Each row is a point on a landscape with many valleys, with its height.
From any point a ball rolls to the lowest of the 6 points nearest to it. It stops when none of these is lower. Distance is the straight distance between rows; heights are no part of it.
ligo (h 367): 124,111,116,115,141,152,97,184,143,117,109,107,125,175,167,97,160,168,154,164,160,149,107,118,122,153,120,162
makoz (h 624): 97,140,133,149,140,145,109,90,91,138,103,125,135,99,148,125,134,116,130,134,145,105,128,123,111,129,160,104
tib (h 462): 123,103,125,117,141,149,98,179,144,124,114,104,129,156,172,96,149,173,166,166,153,148,91,114,117,150,122,148
Fad (h 492): 116,141,127,143,151,119,97,140,107,146,105,87,131,116,174,141,154,150,128,115,156,115,162,119,109,128,138,150
duga (h 233): 131,147,140,144,140,108,103,128,85,159,101,101,132,90,168,160,137,132,135,120,152,94,177,119,94,106,147,126
moker (h 647): 148,112,141,135,124,134,157,134,169,130,131,162,137,141,106,100,129,108,109,116,97,140,128,134,173,148,110,135
Lodog (h 218): 154,99,115,122,144,141,113,185,163,128,135,115,119,193,134,99,149,133,150,144,147,144,121,111,141,147,117,161
gasi (h 562): 109,147,138,138,135,130,113,95,75,149,111,123,127,88,152,142,124,116,128,122,137,88,143,123,84,116,151,96
sor (h 615): 137,152,129,130,110,114,132,98,86,144,127,131,132,71,118,163,111,113,118,120,134,92,153,129,95,91,131,105
Gezom (h 360): 119,95,137,115,137,155,95,172,153,120,116,107,128,169,174,90,143,151,147,153,141,145,97,118,135,137,125,147
Fod (h 621): 123,139,140,129,130,130,123,100,95,149,121,111,141,85,135,145,134,119,121,122,136,100,152,115,108,120,143,122
Bon (h 297): 145,138,119,131,142,113,136,178,157,125,151,128,139,148,111,113,143,111,118,110,125,147,153,128,161,130,96,160
Deza (h 499): 132,156,119,118,109,119,138,92,92,138,134,132,125,84,110,167,112,110,121,127,129,108,141,133,97,101,135,107
dagun (h 94): 72,145,133,138,150,154,135,69,86,124,105,139,132,112,116,141,131,148,131,127,118,126,108,149,111,130,168,91
zova (h 571): 125,154,133,117,111,109,129,91,77,144,118,129,112,80,112,158,112,111,127,116,139,98,142,123,81,101,135,101
nir (h 563): 117,163,120,118,109,117,144,81,79,133,124,139,105,73,99,166,101,107,138,112,122,100,137,132,73,104,135,95
liguk (h 383): 141,131,134,136,132,122,126,155,157,136,140,127,141,134,116,114,140,113,112,112,111,139,156,125,157,122,103,153
gup (h 415): 132,143,129,140,146,111,107,132,93,144,109,92,131,99,168,138,151,136,128,109,157,108,172,119,106,115,142,142
zozar (h 231): 141,143,99,128,148,101,125,177,160,115,138,99,150,150,127,131,151,124,109,109,146,151,156,122,148,129,108,161
retop (h 441): 118,152,95,102,78,106,174,98,95,100,162,155,105,82,75,178,92,107,130,124,107,140,140,145,107,80,114,92
zovuv (h 515): 141,133,132,134,125,120,142,133,152,136,141,134,150,117,118,129,133,121,103,118,109,130,143,119,149,133,117,144
koza (h 331): 101,143,132,131,132,117,166,74,126,117,129,160,132,121,75,160,113,135,109,127,91,137,118,145,137,134,151,97
Zudu (h 139): 149,105,96,117,158,120,135,203,165,128,140,114,119,216,128,93,138,125,133,135,154,144,122,106,148,145,111,167
ralol (h 316): 122,152,128,117,112,123,156,80,113,121,137,145,140,105,85,155,115,121,105,122,103,132,124,142,122,110,138,108
romag (h 225): 138,136,86,126,144,109,115,181,156,118,113,80,130,176,159,110,152,147,123,117,178,148,133,116,124,141,134,158
fut (h 628): 141,148,126,126,122,111,123,114,96,134,130,118,137,79,139,163,129,120,118,114,127,102,157,128,102,97,126,118
fiv (h 483): 128,83,138,126,122,162,95,149,138,121,121,126,130,154,168,94,148,160,164,174,134,140,68,127,128,155,125,138
Fina (h 479): 111,150,131,123,122,121,143,75,88,136,128,133,118,85,103,156,111,103,123,116,129,102,131,130,88,109,141,100
Sute (h 564): 123,135,139,141,137,135,110,124,122,136,116,103,141,105,144,135,139,120,117,125,147,105,148,130,129,127,131,135
gan (h 544): 154,97,141,141,133,144,143,149,181,133,151,155,128,178,122,85,122,107,136,123,108,134,114,133,171,150,105,131
banef (h 750): 139,149,122,127,110,93,126,119,63,155,116,124,96,61,133,170,110,111,148,102,135,78,164,131,56,93,132,99
fudov (h 552): 109,134,146,141,133,128,125,105,126,123,122,121,144,101,128,128,130,124,113,122,126,123,134,115,143,132,130,134
lozo (h 281): 141,138,127,131,134,112,114,157,147,130,138,100,146,140,132,125,141,128,110,111,146,127,154,121,139,128,114,148
tuv (h 448): 163,86,136,141,137,151,145,153,170,127,154,163,119,194,126,91,118,116,144,135,115,145,107,133,175,158,117,134
kog (h 570): 139,141,137,134,123,118,116,132,114,143,125,103,149,93,142,147,126,120,108,119,127,114,158,119,118,112,129,134
Veti (h 369): 138,74,131,120,132,157,108,183,154,116,126,135,122,200,160,88,141,154,160,171,139,150,86,110,150,151,120,153
fis (h 178): 108,144,140,134,129,131,142,78,113,126,127,141,139,108,104,142,113,126,110,116,102,125,120,132,123,119,153,101
Kuzom (h 108): 149,125,97,121,148,112,126,194,171,122,126,100,120,190,135,105,140,139,122,119,177,149,130,103,140,155,126,166
Fimuf (h 191): 152,134,97,134,139,97,134,197,170,128,145,110,136,181,115,101,146,121,121,102,150,150,142,121,149,143,103,172
kenel (h 591): 104,109,145,134,129,161,98,107,142,118,114,121,131,123,164,100,135,147,134,132,138,129,102,124,140,158,126,117
nerak (h 190): 122,128,144,133,126,139,141,93,145,119,125,148,141,122,111,117,118,120,108,119,105,132,124,135,154,140,131,114
direz (h 171): 110,115,127,123,146,135,90,160,130,126,102,81,130,137,183,108,148,151,151,133,160,134,123,129,116,141,127,151
vada (h 440): 127,134,149,132,128,131,160,87,148,111,127,164,130,142,89,137,114,125,112,109,99,142,122,149,162,143,134,100
Liv (h 582): 129,155,116,112,92,101,157,95,85,129,142,140,108,68,95,174,101,103,131,126,124,112,138,130,83,93,118,102
riza (h 445): 140,155,128,138,131,112,118,125,97,157,113,102,134,88,138,160,124,123,122,120,141,90,169,129,106,104,139,134
mufev (h 554): 140,149,95,114,72,100,143,124,90,126,140,137,97,56,109,182,100,109,138,113,127,109,153,135,86,68,111,99
punu (h 363): 107,133,136,133,137,145,136,74,114,129,111,139,134,108,111,127,127,135,112,116,118,112,115,128,132,143,138,104
Leger (h 472): 99,162,131,118,121,114,162,76,78,117,134,140,108,102,66,179,104,135,147,129,81,145,129,152,100,96,159,99
Pefud (h 502): 141,146,137,121,122,120,140,121,136,133,146,127,152,100,115,139,125,105,97,115,123,123,146,125,138,113,114,138
Valo (h 419): 134,103,148,130,132,143,123,138,161,127,138,131,141,156,125,101,125,122,123,126,116,130,120,117,158,139,113,144
makod (h 683): 118,128,105,120,150,123,93,174,145,111,98,72,121,162,190,113,160,169,147,133,183,138,109,116,106,138,138,160
tobid (h 354): 147,75,135,135,123,165,111,149,153,120,129,162,124,186,162,82,129,150,159,168,124,148,72,133,151,158,125,137
viner (h 205): 87,138,136,129,141,133,130,65,99,134,114,136,136,115,97,148,117,144,123,128,111,127,116,141,135,136,166,90
sosis (h 399): 147,145,123,128,131,106,121,149,130,142,140,107,141,110,129,145,142,124,100,116,125,128,175,132,135,107,108,152
voku (h 510): 139,91,148,142,126,142,136,124,172,120,129,165,119,174,121,88,118,115,132,121,116,143,95,149,168,156,115,124
pibin (h 146): 167,76,137,137,132,161,128,153,156,130,143,176,111,222,150,86,131,135,157,181,116,147,88,139,156,161,129,148
bozir (h 301): 143,109,135,121,138,136,128,167,170,125,145,120,134,174,129,96,137,118,127,115,123,142,138,120,157,149,110,156
Bos (h 199): 132,110,105,119,141,133,98,197,163,111,121,92,126,187,152,98,146,144,141,142,170,146,112,113,130,139,128,157
Fozu (h 661): 132,161,114,113,90,96,141,102,85,133,128,126,98,57,111,167,105,103,137,119,131,93,149,138,65,83,123,93
Nud (h 389): 117,117,135,124,140,138,101,143,149,126,131,111,144,136,143,100,139,130,125,125,126,131,133,118,147,139,121,139
mita (h 553): 150,145,94,113,78,99,150,127,100,122,165,138,117,64,104,175,109,102,116,120,133,117,156,141,117,72,111,120
Gel (h 173): 136,131,109,127,144,121,107,179,155,116,125,91,128,171,146,110,145,144,127,119,157,150,142,111,134,143,125,164
manum (h 555): 85,164,135,122,140,122,131,75,65,132,102,125,91,93,89,161,105,122,157,116,104,123,136,139,75,103,164,71
gali (h 668): 142,150,107,115,99,92,127,109,89,133,126,126,108,61,130,169,101,117,135,116,122,99,164,134,82,83,128,108
robi (h 398): 123,145,118,119,104,108,168,95,120,107,156,174,130,108,73,156,111,112,96,125,79,135,127,142,146,117,129,103
guso (h 364): 126,137,134,139,146,118,101,147,133,133,120,86,130,129,158,132,145,144,118,107,148,135,163,116,127,123,130,154
devas (h 324): 163,76,133,146,138,151,146,178,159,138,150,163,125,209,143,86,125,126,152,163,123,134,107,130,164,158,112,161
faneg (h 500): 137,135,130,131,121,114,156,113,140,126,149,155,147,104,96,130,128,103,95,125,111,133,138,131,155,125,109,125
toku (h 551): 156,146,104,119,104,89,150,140,116,135,162,137,142,80,108,164,121,103,101,129,116,123,163,134,137,91,100,139
Lopuv (h 627): 113,161,128,123,129,114,126,84,73,140,104,130,104,76,128,159,117,110,142,113,124,88,145,120,69,106,153,89
domet (h 447): 111,138,129,131,150,122,94,165,128,127,94,70,121,143,178,119,159,153,145,123,162,128,140,119,124,139,138,150
Razi (h 501): 149,76,142,126,121,168,111,164,140,134,120,150,132,185,167,89,152,164,159,191,120,161,52,127,131,154,132,144
verok (h 373): 101,149,144,130,129,136,128,65,86,131,122,128,121,95,122,138,117,119,130,131,127,104,120,121,107,116,161,94
vef (h 406): 124,96,146,131,131,162,101,140,160,120,120,124,128,149,153,93,132,149,148,148,135,144,99,124,145,154,124,135
nog (h 396): 117,162,115,108,103,116,167,81,94,107,140,145,113,90,76,176,104,124,115,130,101,154,120,138,102,104,134,104
rofa (h 471): 114,106,146,133,131,146,105,118,156,121,121,124,133,126,139,114,128,133,132,133,133,126,113,126,151,144,121,134
sel (h 212): 137,146,117,123,113,113,142,120,122,139,154,138,147,87,105,150,125,110,95,123,110,124,144,129,130,100,118,125
sop (h 230): 120,146,132,120,117,125,148,90,111,126,134,130,143,90,104,150,115,118,104,125,127,113,134,126,116,109,131,113
Nas (h 246): 169,123,81,119,154,103,154,219,174,123,141,117,118,202,123,96,140,119,118,116,172,139,125,115,144,151,106,176
buse (h 211): 91,156,132,133,138,140,140,64,84,126,122,144,121,110,85,151,107,138,125,112,106,127,122,140,104,122,156,91
Gib (h 444): 129,144,118,120,100,114,154,99,111,123,150,149,132,81,97,166,119,108,111,125,115,123,139,134,111,99,119,113
Lep (h 529): 145,124,128,136,131,127,146,135,161,133,142,146,145,132,109,109,123,104,106,124,105,129,136,132,169,132,102,134
Nal (h 575): 134,151,136,139,121,114,118,112,84,156,118,108,121,76,145,166,121,117,126,116,137,90,157,113,77,102,140,115
pevod (h 306): 158,98,116,133,153,137,154,196,169,133,145,145,117,225,130,88,137,122,145,156,129,148,127,124,164,152,102,163
nulu (h 336): 103,129,141,132,132,136,148,75,130,120,119,155,131,138,88,133,119,149,112,119,102,137,114,146,148,143,160,98
viz (h 511): 134,85,137,122,132,161,100,172,136,131,108,137,130,171,177,89,147,172,166,198,135,162,58,125,126,154,125,150
votur (h 678): 79,106,153,130,138,155,115,82,131,116,94,131,135,110,152,105,128,152,136,122,138,126,92,145,130,151,147,102
poti (h 776): 99,131,148,144,139,145,111,105,117,135,107,109,130,104,175,114,141,134,127,137,146,101,139,131,116,135,144,127
kofuf (h 376): 148,90,145,137,128,154,116,152,165,129,140,145,121,179,142,97,122,124,142,144,121,137,105,129,168,157,122,137
pov (h 204): 128,94,142,136,121,154,114,123,165,123,123,145,131,151,142,97,124,135,140,132,119,142,92,134,159,160,130,125
pufo (h 482): 124,111,144,133,130,140,118,113,154,119,126,134,133,131,127,114,130,125,114,120,120,117,114,118,151,147,131,126
Muv (h 401): 114,98,143,134,127,157,107,111,155,114,108,137,128,147,147,96,126,146,140,138,126,139,86,141,149,161,125,113
Zev (h 280): 143,88,130,132,130,144,122,173,164,127,135,140,123,196,141,84,133,131,140,143,133,144,115,114,158,150,115,157
kif (h 461): 104,111,139,134,141,154,96,148,134,123,98,99,134,125,181,97,142,152,146,142,156,130,107,128,130,155,123,137
ganu (h 397): 114,152,134,120,120,115,176,88,127,111,148,177,122,141,64,156,117,133,116,118,70,153,116,151,151,131,147,106
ses (h 537): 146,145,128,124,117,108,125,134,125,141,142,123,145,96,121,155,129,117,105,126,120,120,161,114,133,100,111,142
foge (h 257): 120,107,126,117,133,137,102,176,146,122,128,95,135,161,157,108,145,143,141,134,144,148,119,117,132,144,124,159
Vizis (h 650): 144,102,137,138,132,133,153,110,174,122,142,172,128,160,111,110,117,120,118,106,95,142,111,147,165,158,117,117
Sede (h 439): 115,160,117,113,97,104,175,92,98,102,163,157,103,100,47,182,100,128,140,128,78,154,128,158,124,94,130,94

For each start below, name the point where the ball stops.
banef -> fis
lozo -> Kuzom
nir -> fis
Lopuv -> fis
sor -> fis

Call two points neighbours if one is among the 6 nearest of the other. Go from one point of each pair to the other, from neighbour to neighbour, staying as low as possible. Name the highest point that can't be avoided.
dagun and Kuzom -> pufo
pibin and pov -> kofuf
duga and pibin -> gup
direz and Kuzom -> foge
direz and pibin -> Zev
fis and sel -> sop
